Each scene shows the same named points in several views. A view is turned or mirrored, shifted and resized as a whole, has a little noise and may leave points out.
(in the rows, 128 means zero)

Scene 1
View 1
duve: [142 109 162 114 106 159 116 124 117 120 108  83 139 126 100 121 163 171
  93 134]
dib: [139  92 134 108 104 128 134 126  94 122 157 112 128 109 112 100 146 154
 113 120]
gidid: [128  89 157 130 110 131 129 116 131 144 106  83 145 124 127 122 155 145
 127 113]
bilas: [128 112 154 132 119 121 132 126 138 138 134  97 120 117  88 105 143 139
 122 100]
luk: [143  86 154 118 113 131 106 128 117 125 113  86 145 132 114 132 172 159
 106 133]
feras: [134 116 144  99 117 125 119 158  90 114 154 120 133 121  77  98 159 155
  91 124]
somar: [133 140 173 115 119 152 112 147 128 117 115  92 130 132  57 112 163 163
  81 124]
pom: [140 104 141 105 117 119 114 150  95 114 156 115 130 121  84 106 161 155
  96 125]
vurok: [149 129 149 107 106 156 126 129 108 106 157 104 105 110  64  96 143 172
  87 125]
Gami: [141  80 141 106 102 136 122 125  93 124 130  99 147 119 130 119 161 161
 110 134]
zit: [144 100 166 121 110 151 108 121 130 124  96  74 143 132 104 136 170 166
  99 135]
fezok: [127  99 149 121 104 136 145 118 115 139 131 100 135 111 118 101 141 146
 124 109]
puzov: [152  89 138 109 108 131 114 125 100 112 150 102 123 118 103 115 157 165
 103 131]
fudo: [127  82 152 126 106 134 134 112 119 145 108  86 151 121 141 119 154 146
 129 117]
lidu: [130 109 153 115 107 145 135 128 111 131 125 100 137 117 105 104 149 155
 108 119]
Migut: [137 100 150 109 117 126 110 147 103 119 129 103 143 130  97 119 171 158
  97 131]
sis: [126 112 166 134 116 136 129 122 145 141 107  84 132 124  97 116 151 144
 118 107]
vikug: [112 107 146  97 107 133 139 158  75 133 129 123 165 119 120  92 158 148
 103 121]
zuz: [122  85 146 109  91 152 149 117  88 141 111  99 162 111 156 106 150 155
 120 125]
View 2
lidu: [104 140 122 129 133 107 124 158 134 154 158  94 142 127 115 143 141 134
 116 134]
gidid: [100 137 151 140 119 120 138 149 129 132 148  98 140 109 123 158 131 146
 121 143]
Gami: [104 136 113 118 114 124 136 169 142 136 162  77 154 118 104 141 129 135
 117 136]
sis: [103 141 142 147 132 111 121 151 127 145 141 108 131 121 129 157 146 146
 123 140]
somar: [108 141 105 144 134 118 101 143 137 163 136  98 123 126 122 142 184 142
 121 121]
fezok: [102 139 135 129 137 101 131 167 129 148 160  99 145 129 117 147 125 135
 116 144]
Migut: [100 131 106 128 119 130 124 168 135 144 153  82 133 123 106 138 160 146
 119 132]
feras: [ 98 128  93 121 137 116 117 180 130 161 162  84 126 142 102 126 167 143
 115 129]
luk: [105 136 119 133 108 136 128 158 138 130 144  84 142 111 112 150 147 145
 124 135]
bilas: [101 138 135 143 141 103 118 173 123 148 145 111 130 138 126 152 143 148
 123 149]
zit: [111 144 121 141 109 133 119 139 145 138 134  90 144 106 120 155 153 140
 125 129]
zuz: [100 138 137 115 122 106 150 149 139 145 177  81 158 110 106 141 111 124
 110 133]
puzov: [110 138  97 123 120 121 119 183 140 141 150  85 150 136 106 141 141 138
 123 139]
duve: [113 145 112 135 118 123 117 140 146 148 144  88 147 114 117 149 152 132
 122 125]
View 3
fezok: [150 150  77 131 119  80 149 113 120 149 148 146 130 125  84 159 144 151
 130 134]
pom: [126 135  69 162 145 137 127  98 107 165 114 146 146 100  85 108 129 128
 158 138]
zit: [157 132  83 132 110  44 107 139  97 152 122 136 107  87  83 117  72 149
 149 149]
zuz: [179 154  46 167 129  65 148 143 115 161 156 124 113 138 123 171 137 172
 120 133]
bilas: [131 142  96 100 109  90 142 101 115 140 141 163 149 103  56 143 139 134
 137 134]
duve: [149 138  92 146 120  60  99 137 107 164 119 133 104 102  88 123  95 147
 155 151]
dib: [137 145  69 167 143 113 147  93 125 160 127 139 127 133  89 143 151 145
 150 139]
vikug: [152 153  53 168 144 127 120 149 104 179 150 130 151 115 126 139 156 144
 126 128]
gidid: [167 141  64 115 104  52 150 127 101 135 152 147 128 103  84 149 104 157
 122 133]
vurok: [109 142 125 154 138 112  96  92 137 174  97 144 113 122  64 120 146 127
 180 157]
puzov: [138 133  69 168 140 102 139  90 116 156 110 139 116 113  82 119 112 142
 163 146]
luk: [160 130  57 150 121  68 132 120  95 148 122 137 113  92  89 116  77 150
 147 144]
Gami: [163 137  45 174 137  84 146 115 106 155 129 130 114 117 107 134 107 156
 145 139]
feras: [121 141  79 163 146 147 109 110 110 177 115 143 151 100  92 107 143 124
 160 139]
fudo: [178 146  51 128 109  46 160 132 103 137 158 140 119 117  97 164 111 166
 118 132]
View 4
gidid: [ 85 155 163 182 111 120 106 139 143 112 103 118 148 132 124 118 161 113
 141  85]
zuz: [ 74 147 143 169 135 112  72 161 155 117  67 112 134 124 120 117 161 116
 145 120]
dib: [112 130 144 157 117 118  85 142 115 125  78 108 147 114 132  96 132 146
 155 114]
duve: [ 88 132 166 178 137 133 131 153 155 116  94 102 148 128 158  92 129 115
 141 116]
pom: [122 124 134 151 114 133 109 138 112 133 101  93 136 122 154  82 119 144
 158 102]
somar: [122 130 168 164 126 150 162 154 133 118 130  99 143 133 166  90 116 107
 159 110]
lidu: [107 139 159 163 125 126 110 154 132 117  96 110 144 124 135 106 138 120
 154 115]
fudo: [ 74 156 159 182 117 113  89 144 150 113  86 120 146 129 118 122 168 115
 138  92]
Migut: [101 133 137 164 120 134 117 139 134 129 104  91 133 132 157  87 128 129
 148  92]
vikug: [103 138 117 142 131 128  84 167 133 131  92  94 110 130 139 106 144 117
 164 122]
luk: [ 82 140 151 182 119 127 118 133 149 122  98  99 143 134 153  92 141 125
 135  81]
sis: [106 151 176 176 108 131 130 144 131 109 119 120 152 131 128 119 150 107
 151  92]
fezok: [108 145 161 164 115 118  94 149 125 115  91 120 149 120 118 117 150 123
 155 110]
zit: [ 79 140 170 190 126 133 138 140 160 114 105 102 150 135 156  94 137 113
 133  91]
vurok: [135 115 173 155 129 137 133 152 113 120  95 106 162 109 154  79 101 138
 163 135]
Gami: [ 82 134 140 172 126 119  89 140 143 126  75 100 141 124 143  93 140 137
 139 102]
puzov: [106 125 150 168 120 125 104 132 124 127  82 101 154 118 150  81 122 150
 146 103]
View 5
luk: [ 93 121 144 124 143 118 112  92 115 137 170 141 187 120 126 118 108  93
 177 102]
vikug: [104 139 115  93 184 105 138  76 115 156 188 111 190 101 145  70 138 111
 122 115]
duve: [ 89 123 134 100 126 106 113  91 124 137 177 121 173 110 110 128 137 106
 187 109]
zit: [ 91 126 146 118 118 112 108  92 120 141 168 133 180 121 117 136 128 100
 199 101]
pom: [ 96 105 118 114 175  91 141  93 136 124 208 104 196  89 124 109  94  93
 141 112]
zuz: [ 96 155 126  86 155 126  94  91 108 143 168 162 161 103 141  62 146 120
 134 106]
sis: [113 157 132 132 106  77  99  99 143 141 181 127 188  93 148 132 130 107
 175  78]
bilas: [114 150 120 136 129  66 104 106 151 128 198 124 191  76 153 119 108 102
 150  78]
dib: [ 94 123 112 102 169  98 112 103 137 116 204 136 173  77 130  86 102 104
 125 106]
somar: [101 119 126 113 124  73 140  85 140 144 196  73 196 101 114 154 138 101
 191 104]
vurok: [ 89 106 103  89 139  69 129 106 158 109 222  90 168  67  99 132 122 106
 156 113]
feras: [100 107 112 107 177  83 151  87 137 131 211  87 198  87 122 109 107  96
 137 115]
fudo: [102 162 137 119 133 118  82  98 116 142 161 173 174 108 152  87 128 110
 155  87]
Gami: [ 90 124 132 108 164 122 109  97 117 129 180 152 177 106 129  89 104 100
 147 109]
lidu: [100 140 120 104 142  92 111  96 134 135 191 124 177  90 133 104 132 110
 151 100]
Migut: [ 97 112 132 118 161 106 134  85 123 137 188 113 196 111 125 115 105  94
 162 110]
gidid: [107 156 140 130 127 106  89  97 122 142 166 158 184 106 154 105 120 104
 164  83]
fezok: [105 153 118 112 141  90  97 103 138 130 189 144 174  82 147  91 124 112
 137  90]
puzov: [ 86 105 122 108 160 105 117 103 133 112 198 132 175  91 114 109  94  96
 151 112]

In a view up to two points have been moved. Name them for each view, in the order of its rows, or write -.
view 1 -> fudo
view 2 -> gidid
view 3 -> dib, luk
view 4 -> duve
view 5 -> sis, Gami

Scene 2
View 1
Dufi: [ 74  86  79 101  97 166 161 144 142 131 159  88 109  81 128 103 123  58
 161 167]
Sakat: [108 109  94 124  74 145 114 158 145 162 163  98 125 100 117 109 146  61
 141 175]
Zodem: [112  83  79 105  80 171 135 135 144 146 161 106 109  86 118  79 132  72
 157 163]
Zotif: [144 121  80 143 102  97 132 120 105 100 155 112 148 116 111 140 101  90
 119 181]
nusa: [124 119  82 135  82 102 137 126 113 120 187 115 160 105 127 124 116  75
 130 183]
Rebe: [156  92  58 107 103 148 139 126 134 111 135 110  86 100  86 100 105  89
 135 172]
sogim: [110  95 110 140  86 153 115 110 110 134 152 116 155 107 135  96 125  94
 148 150]
Buvit: [118 133  93 150 112  93 133 139 108 101 139  90 143 121 111 168 105  75
 113 186]
Raf: [139 102  70 112  90 142 128 148 143 134 148 101  94 101  94 109 125  71
 135 180]
zoku: [193 112  67 123  78 129  94 150 146 146 139 117  88 116  67 104 131  86
 116 185]
leda: [156  89 104 141  80 158  90  99 110 139 141 134 144 114 115  77 125 113
 142 146]
dugi: [167 115  95 140  49 120  83 133 128 168 188 134 154 111 112  87 148  85
 130 177]
Nibol: [140 106  94 138  86 135 110 124 118 132 149 116 135 112 111 107 124  92
 133 167]
Kidak: [115  94 110 139  88 160 107 116 116 137 139 113 143 109 125  97 127  95
 146 150]
dege: [135  92  84 106  92 185 104 169 167 162 112  87  59 101  78  96 145  69
 141 168]
Mudo: [127 112  98 142 105 134 115 132 118 120 125  99 126 117 106 131 116  87
 128 167]
verus: [132 104  76 123 128 143 137 143 130  99  98  83  80 112  82 143 101  83
 125 173]
pinat: [135  90  42  87  85 141 164 136 145 121 181 110  94  82 103  86 113  65
 148 184]
samop: [120 113  74 116  81 127 134 159 145 142 168  96 112  97 105 118 132  57
 134 190]
Kuge: [139  68  57  87  86 182 140 127 150 135 151 113  77  85  98  61 120  83
 159 160]
lebe: [124  77 102 134 119 178 123  91 106 101 105 112 122 111 116  95 102 116
 149 136]
fedo: [110  87  87 126  95 144 150  91 101 105 170 123 157  96 141  91 103  98
 154 154]
lon: [148  92  74 110  94 170 113 150 152 143 120  98  71 104  80  96 131  80
 137 168]
View 2
samop: [144 117 163  93 132 149 106 157 110 137 163 187 116 141 142 125 134 142
 119 136]
Buvit: [160 149 165  26 103 207  91 172 129 120 181 107 127 148 155 141 138 173
 158 133]
pinat: [177 117 144 127 164 108 108 142 110 114 171 196 138 146 142 127 169 144
  97  87]
dege: [156  67 128  93 148 100 147 189  63 171 133 183 125 103 132 175  81 139
 102 153]
nusa: [162 146 166  92 101 181  73 149 165 112 191 158 134 149 123 129 149 153
 156 120]
fedo: [227 126 130 106 101 138  93 148 179 102 184 156 177 165  84 145 141 178
 149 104]
lon: [168  85 125  98 155 104 134 184  74 152 148 167 133 101 139 177 107 141
 109 124]
sogim: [203 108 132  99  86 143  99 164 170 128 170 160 163 145  76 157 100 166
 157 140]
Raf: [166 108 138  99 148 124 113 170 102 137 163 167 134 117 138 160 129 144
 119 117]
verus: [191 111 128  23 154 146 135 188  64 130 156 100 141 128 172 175 130 177
 118 112]
Mudo: [177 117 141  58 111 166 107 181 123 133 168 127 141 128 128 166 112 165
 149 135]
Nibol: [173 117 137  96 110 150  95 174 144 133 176 151 144 117 110 170 115 149
 154 128]
Zotif: [170 150 154  65 113 188  76 166 148 110 194 116 140 131 141 157 150 159
 164 107]
Dufi: [199  98 144  90 127 115 136 146 110 126 144 198 145 191 115 107 130 175
  95 138]
Zodem: [187  91 134 126 129 102 121 154 122 135 153 206 146 146 101 137 118 150
 109 130]
Rebe: [192 111 124  96 162 113 114 171  96 124 170 146 149 113 147 175 144 152
 119  89]
Kidak: [196 101 129  95  92 138 107 172 155 137 164 159 158 132  82 167  91 162
 154 144]
dugi: [126 121 155 147 100 157  66 167 174 147 191 191 124  88  95 166 107 110
 171 138]
Kuge: [203  85 113 140 166  70 129 156 102 133 156 198 157 125 116 163 134 145
  96  96]
lebe: [244  97 101  74 116 119 124 183 137 123 163 116 189 132  91 193 103 186
 146 110]
leda: [195 102 116 123 102 127  92 181 168 137 179 150 168  95  76 200  92 146
 170 122]
View 3
Raf: [120 100 113 139 123 148 117 131 131 119 145 135 144  96 108 107 139 117
 129 151]
nusa: [111 107  82 194 143 124  97 121 119  84 144 121 109  88  95 112 151  87
  69 138]
leda: [114  89 145 179 133 155 145  77 144  84 115 144  93 116 106 108 151 161
  83 125]
verus: [166 131 102 138 117 135 101 115 107 116 136 129 124  94 126 138 106 128
 177 141]
Dufi: [130  94 135 194 122 163  69 172 140 143 127 140 146 117 104  99 112  98
 121 145]
Buvit: [147 138  57 183 140 112  87  99  79 100 138 103  96  83 107 127 134  95
 117 138]
Sakat: [100  95 108 175 127 160 109 127 114 147 130 119 143 111  97  78 153 112
  99 154]
dugi: [ 73  85 104 162 138 145 153  86 126  98 138 124 120  99  88  82 191 129
  52 148]
samop: [110 101  95 157 127 144 102 140 118 130 146 122 149  95  99  95 145  95
 111 156]
Rebe: [139 102 126 130 122 143 120 130 149  90 147 149 133  91 118 134 121 124
 142 140]
lon: [127  98 136 121 112 163 135 121 136 134 136 142 150 108 117 106 130 144
 154 151]
Nibol: [119 104 114 172 133 143 123  96 123  97 130 131 109 102 103 109 147 130
  99 136]
Zotif: [135 123  75 176 143 114 105  99 108  70 145 119  95  78 105 134 141 102
  97 131]
dege: [122  97 138 125 106 176 135 117 122 167 125 134 161 119 116  86 135 154
 163 161]
sogim: [121  97 134 213 136 154 106 101 129 104 111 134  95 121 101 102 139 133
  81 126]
fedo: [133  95 136 218 141 141  87 129 154  73 123 148  92 109 103 126 124 110
  73 118]
zoku: [107 101 100  97 123 142 162  93 127 104 155 132 141  86 112 111 161 140
 130 155]
Zodem: [111  82 148 175 122 168 106 149 152 130 130 147 146 118 103  93 132 119
 105 145]
View 4
Sakat: [129 134 102 155 144  84 139 156  89 146 121 120 145 140 141 122 137 132
 139 128]
Mudo: [112 136  81 149 120 119 142 154 133 107 115 152 133 119 112 120 127 137
 145 108]
samop: [112 124 108 159 134  74 146 152 113 137 125 125 117 140 144 132 130 133
 147 142]
Kidak: [145 146  77 130 126 134 129 133 100 132 123 140 153 108 121 117 130 129
 154 106]
lebe: [147 136  79 110 104 178 143 126 130 119 121 180 141  86 116 130 129 143
 168 117]
Zotif: [ 90 141  67 156 107 101 127 132 161  98 132 133  96 117 108 119 115 119
 150 107]
pinat: [127 112 127 136 125  90 153 119 124 154 147 136  86 124 159 153 122 128
 168 174]
Dufi: [125 104  90 125 118 108 143 126  99 168 122 143 133 136 176 140 149 164
 148 158]
dege: [150 123 155 150 157 115 182 193  91 136 108 172 159 129 131 139 137 147
 153 146]
sogim: [144 148  63 126 121 133 118 119 102 133 127 131 148 108 126 115 130 124
 153 105]
fedo: [134 136  55 115 101 137 113  89 124 140 143 131 115 102 141 126 124 125
 164 122]
Buvit: [ 69 131  55 163 105  91 131 153 163  93 111 142 110 134 114 114 127 142
 133 101]
Raf: [123 126 125 152 135  97 158 156 122 130 128 147 115 127 134 139 126 131
 157 146]
Kuge: [164 119 145 121 136 128 166 130 104 159 142 161 117 106 151 155 126 130
 179 173]
leda: [165 163  96 131 133 145 131 130 103 117 136 140 144  88  98 117 114 101
 170 104]
zoku: [133 148 155 171 151  94 169 178 129 102 133 147 111 115  96 135 106 101
 166 134]
lon: [142 126 148 146 144 119 177 174 111 130 120 171 132 119 125 143 127 136
 162 150]
dugi: [149 171 107 165 156  81 121 141  91 123 147  93 130 115 104 111 107  79
 158 106]
nusa: [103 141  64 152 115  83 114 117 133 125 140 107 102 126 129 118 119 114
 148 116]
verus: [ 97 114 107 147 114 127 172 173 160 103 106 189 117 122 121 140 131 159
 151 137]

In a view up to two points have been moved. Name them for each view, in the order of its rows, or write -.
view 1 -> dege
view 2 -> Raf, verus
view 3 -> -
view 4 -> -

Scene 3
View 1
lut: [162 136 172  83 154 186 115 143 103 197 131 127 116 119 180 130 137 179
 118 134]
bet: [127 183 102  86 122 160 122  56 152 142  58 141  64  94 100 100 174 198
  69 120]
Nuful: [120 104 195  46 101 178 137  89 128 180 176  80  81  66 168  76 154 110
 142  76]
tarul: [159 162 205  59 172 176 142 119 125 183 128 134 118 133 157  83 155 146
 131 135]
Buri: [129 138 173  37 155 180 124 134 128 169 137 113 107 124 152 104 131 174
 131  96]
Nemi: [100 101 183  35 145 169 118 144 130 162 191  84  94 131 164 159  91 155
 151  71]
Pez: [156 139 142  79 153 193 101 155 100 195 111 132 116 117 175 137 134 212
 102 128]
Gedif: [132 103 152  72 111 187 106 129 105 191 152  96  91  83 185 134 131 169
 117  94]
ruvup: [ 97 110 169  49 142 161 119 129 135 153 179  90  84 134 154 173  94 161
 136  79]
zeg: [169 165 199  82 206 174 125 160 109 188 133 150 134 178 170 159 120 183
 126 162]
das: [146 111 171  50 138 203 108 161  97 202 151 104 118  97 195 110 130 181
 132  96]
lefu: [115 132 125  22 155 194  97 175 118 165 119 111 109 126 151 127 107 232
 117  75]
Zim: [151 139 170  91 175 170 111 150 107 183 141 133 112 158 172 182 110 191
 116 143]
sunav: [149 134 201  83 171 166 128 133 115 183 163 125 109 151 173 162 118 153
 132 138]
fida: [160 162 142 130 161 157 111 112 115 177 106 152  93 147 154 191 133 199
  83 170]
View 2
tarul: [123 116 134 172 166  83 157 111 133 159 100 150 106 102 132 135 120 108
 102 133]
bet: [143 149 114 183 117  84 122  80 107 136 133 167 147 168  65 140 136 111
  77 126]
fida: [141 101  93 178 191 102 126  52 119 133 128 171 123 125  82 122 126 129
 123 159]
Zim: [121  88  96 162 191 111 140  78 133 131 131 165 108 113 122 127 110 123
 138 167]
Nemi: [ 83  88 106 154 137 120 180 129 148 142 142 166 132 131 148 132  91 110
 142 182]
lefu: [114 115 104 134 135 114 117 114 134 111 161 158 106 151 147 157 100 112
 132 153]
Gedif: [110 111 123 143 163 113 154 132 141 163 173 155 139 132 105 138 111 117
 133 166]
Nuful: [ 95 124 154 156 135  95 195 172 148 194 149 146 155 126 114 136 115 103
 107 154]
zeg: [128  90 103 166 201 100 137  73 131 131 103 158  86  93 140 129 112 121
 130 152]
das: [113 110 132 132 173 107 146 140 144 156 162 146 114 116 137 145 110 115
 136 157]
Pez: [133 115 113 143 182 106 119  98 130 136 155 154 108 124 112 144 117 122
 129 150]
ruvup: [ 86  90  99 161 135 120 177 116 142 138 142 170 138 141 134 130  94 112
 136 183]
View 3
fida: [154 104 143 142 154 120 136 117  97 186 159 142 103 105 121  93 149 129
 144 150]
ruvup: [147  92 181 127 160  99 140 150 114 139 126 145 121 144 109 144 135 155
 116 130]
Zim: [138 102 163 120 157 112 131 122 114 175 139 139 121 119 130 100 145 149
 139 139]
sunav: [132 102 165 108 162  97 146 135 123 161 136 135 113 124 129 109 153 139
 139 125]
Buri: [128 102 158 122 151  80 141 151 118 156 119 142 111 145 114 119 114 132
 137 143]
Nemi: [140  93 185 117 160  93 141 152 123 137 113 142 128 148 113 142 134 159
 117 127]
lut: [137 107 146 125 151  92 139 134 121 170 117 135 121 127 118  91 140 132
 148 145]
lefu: [135 100 166 135 137  99 116 138 112 168 109 148 132 152 110 119  94 156
 131 163]
Nuful: [144 100 149 131 159  51 170 182 130 118  89 133 112 152  89 127 139 113
 134 126]
das: [134 104 155 122 148  82 138 146 132 155  89 133 138 143 109 100 132 142
 140 143]
zeg: [118 109 161 101 156 103 131 116 122 187 145 134 110 117 145  91 137 141
 150 135]
Gedif: [154  99 151 141 152  89 145 151 120 145  97 138 133 137  96 110 144 138
 133 143]
bet: [159 104 121 174 143  89 146 150  79 170 154 153  77 132  92 116  98  95
 144 170]
tarul: [117 109 146 108 157  71 152 147 123 163 132 135  94 134 126 103 124 114
 154 134]
Pez: [142 105 146 136 143 100 127 129 115 177 117 138 126 128 113  89 128 138
 146 158]
View 4
das: [141 150 144 118  85  81 120 153 180 143 121  77 136 126  94 105 168 130
 127 189]
Zim: [145 143 139 133 147  90 129 114 174 163 162 153 137 123  79  76 141 156
 153 195]
ruvup: [127 120 175 100 127  77  91 108 149 132 118 146 183 127  63  99 194 139
 115 160]
sunav: [143 161 152 125 141  93 130 105 166 146 180 127 167 118  82  76 148 145
 162 155]
Pez: [139 119 121 132 108  90 127 137 180 170 138 119 108 134 103  99 134 144
 147 210]
Gedif: [135 110 153 113  73  84  96 132 154 152 139  90 151 126  84 108 175 117
 135 188]
lut: [141 139 130 128 109  93 132 132 176 157 155 103 128 128 106  93 136 138
 154 183]
Buri: [124 132 140 108 117  87 120 130 175 138 115 114 142 139 112 109 153 146
 130 156]
bet: [ 88   9 109 100  99 113  96  91 146 180 134 147 114 172 159 126 102 132
 168 139]
Nemi: [130 144 178  99 125  76  96 120 153 122 109 130 185 124  63  98 202 141
 106 160]
zeg: [145 177 126 137 169  96 158 120 192 156 164 146 131 126 102  70 119 170
 162 172]
Nuful: [115 122 171  86  48  89  94 126 143 117 129  38 190 135 113 129 186  97
 135 108]
View 5
sunav: [ 99 107 155 135 101 145 154 130 136 122 144 138 145 111 106 174 152 114
 124 132]
zeg: [109  90 183 168 100 165 147 129 126 109 124 136 141  85 113 157 154  95
 150 120]
Pez: [118 120 143 160 130 161 151 129 151 104 102 113 117  96 131 140 115 102
 118 156]
Buri: [104 136 146 143 146 140 159 143 134 111 125 141 123 148 102 155 115 103
 107 125]
fida: [133  82 154 170 125 155 118 105 145 113 120 100 150  94 112 147 170 102
 125 191]
lut: [123 119 144 143 117 152 156 114 143 112 117 127 131  84 120 151 114  97
 111 151]
ruvup: [ 71 130 127 125 128 137 154 161 152 129 142 127 120 172 107 174 151 143
 109 144]
tarul: [126 122 165 143 132 132 161 118 113 112 135 157 152 115  85 161 116  76
 109 112]
Nemi: [ 63 135 127 119 120 138 166 168 150 128 141 137 114 167 111 179 140 143
 113 129]
das: [ 98 145 128 127 118 148 178 139 152 113 113 137 108 109 130 156  89 113
 103 128]
Gedif: [103 144 112 115 126 137 165 130 162 121 124 122 116 125 123 162 103 125
  87 164]
lefu: [ 89 137 139 170 161 161 152 168 156  99  92 115  88 153 131 136 111 113
 122 140]
Nuful: [107 172 106  80 140 103 183 123 137 132 152 159 136 157  85 178  78 111
  53 131]

In a view up to two points have been moved. Name them for each view, in the order of its rows, or write -.
view 1 -> Nuful
view 2 -> -
view 3 -> -
view 4 -> sunav, Buri
view 5 -> lut
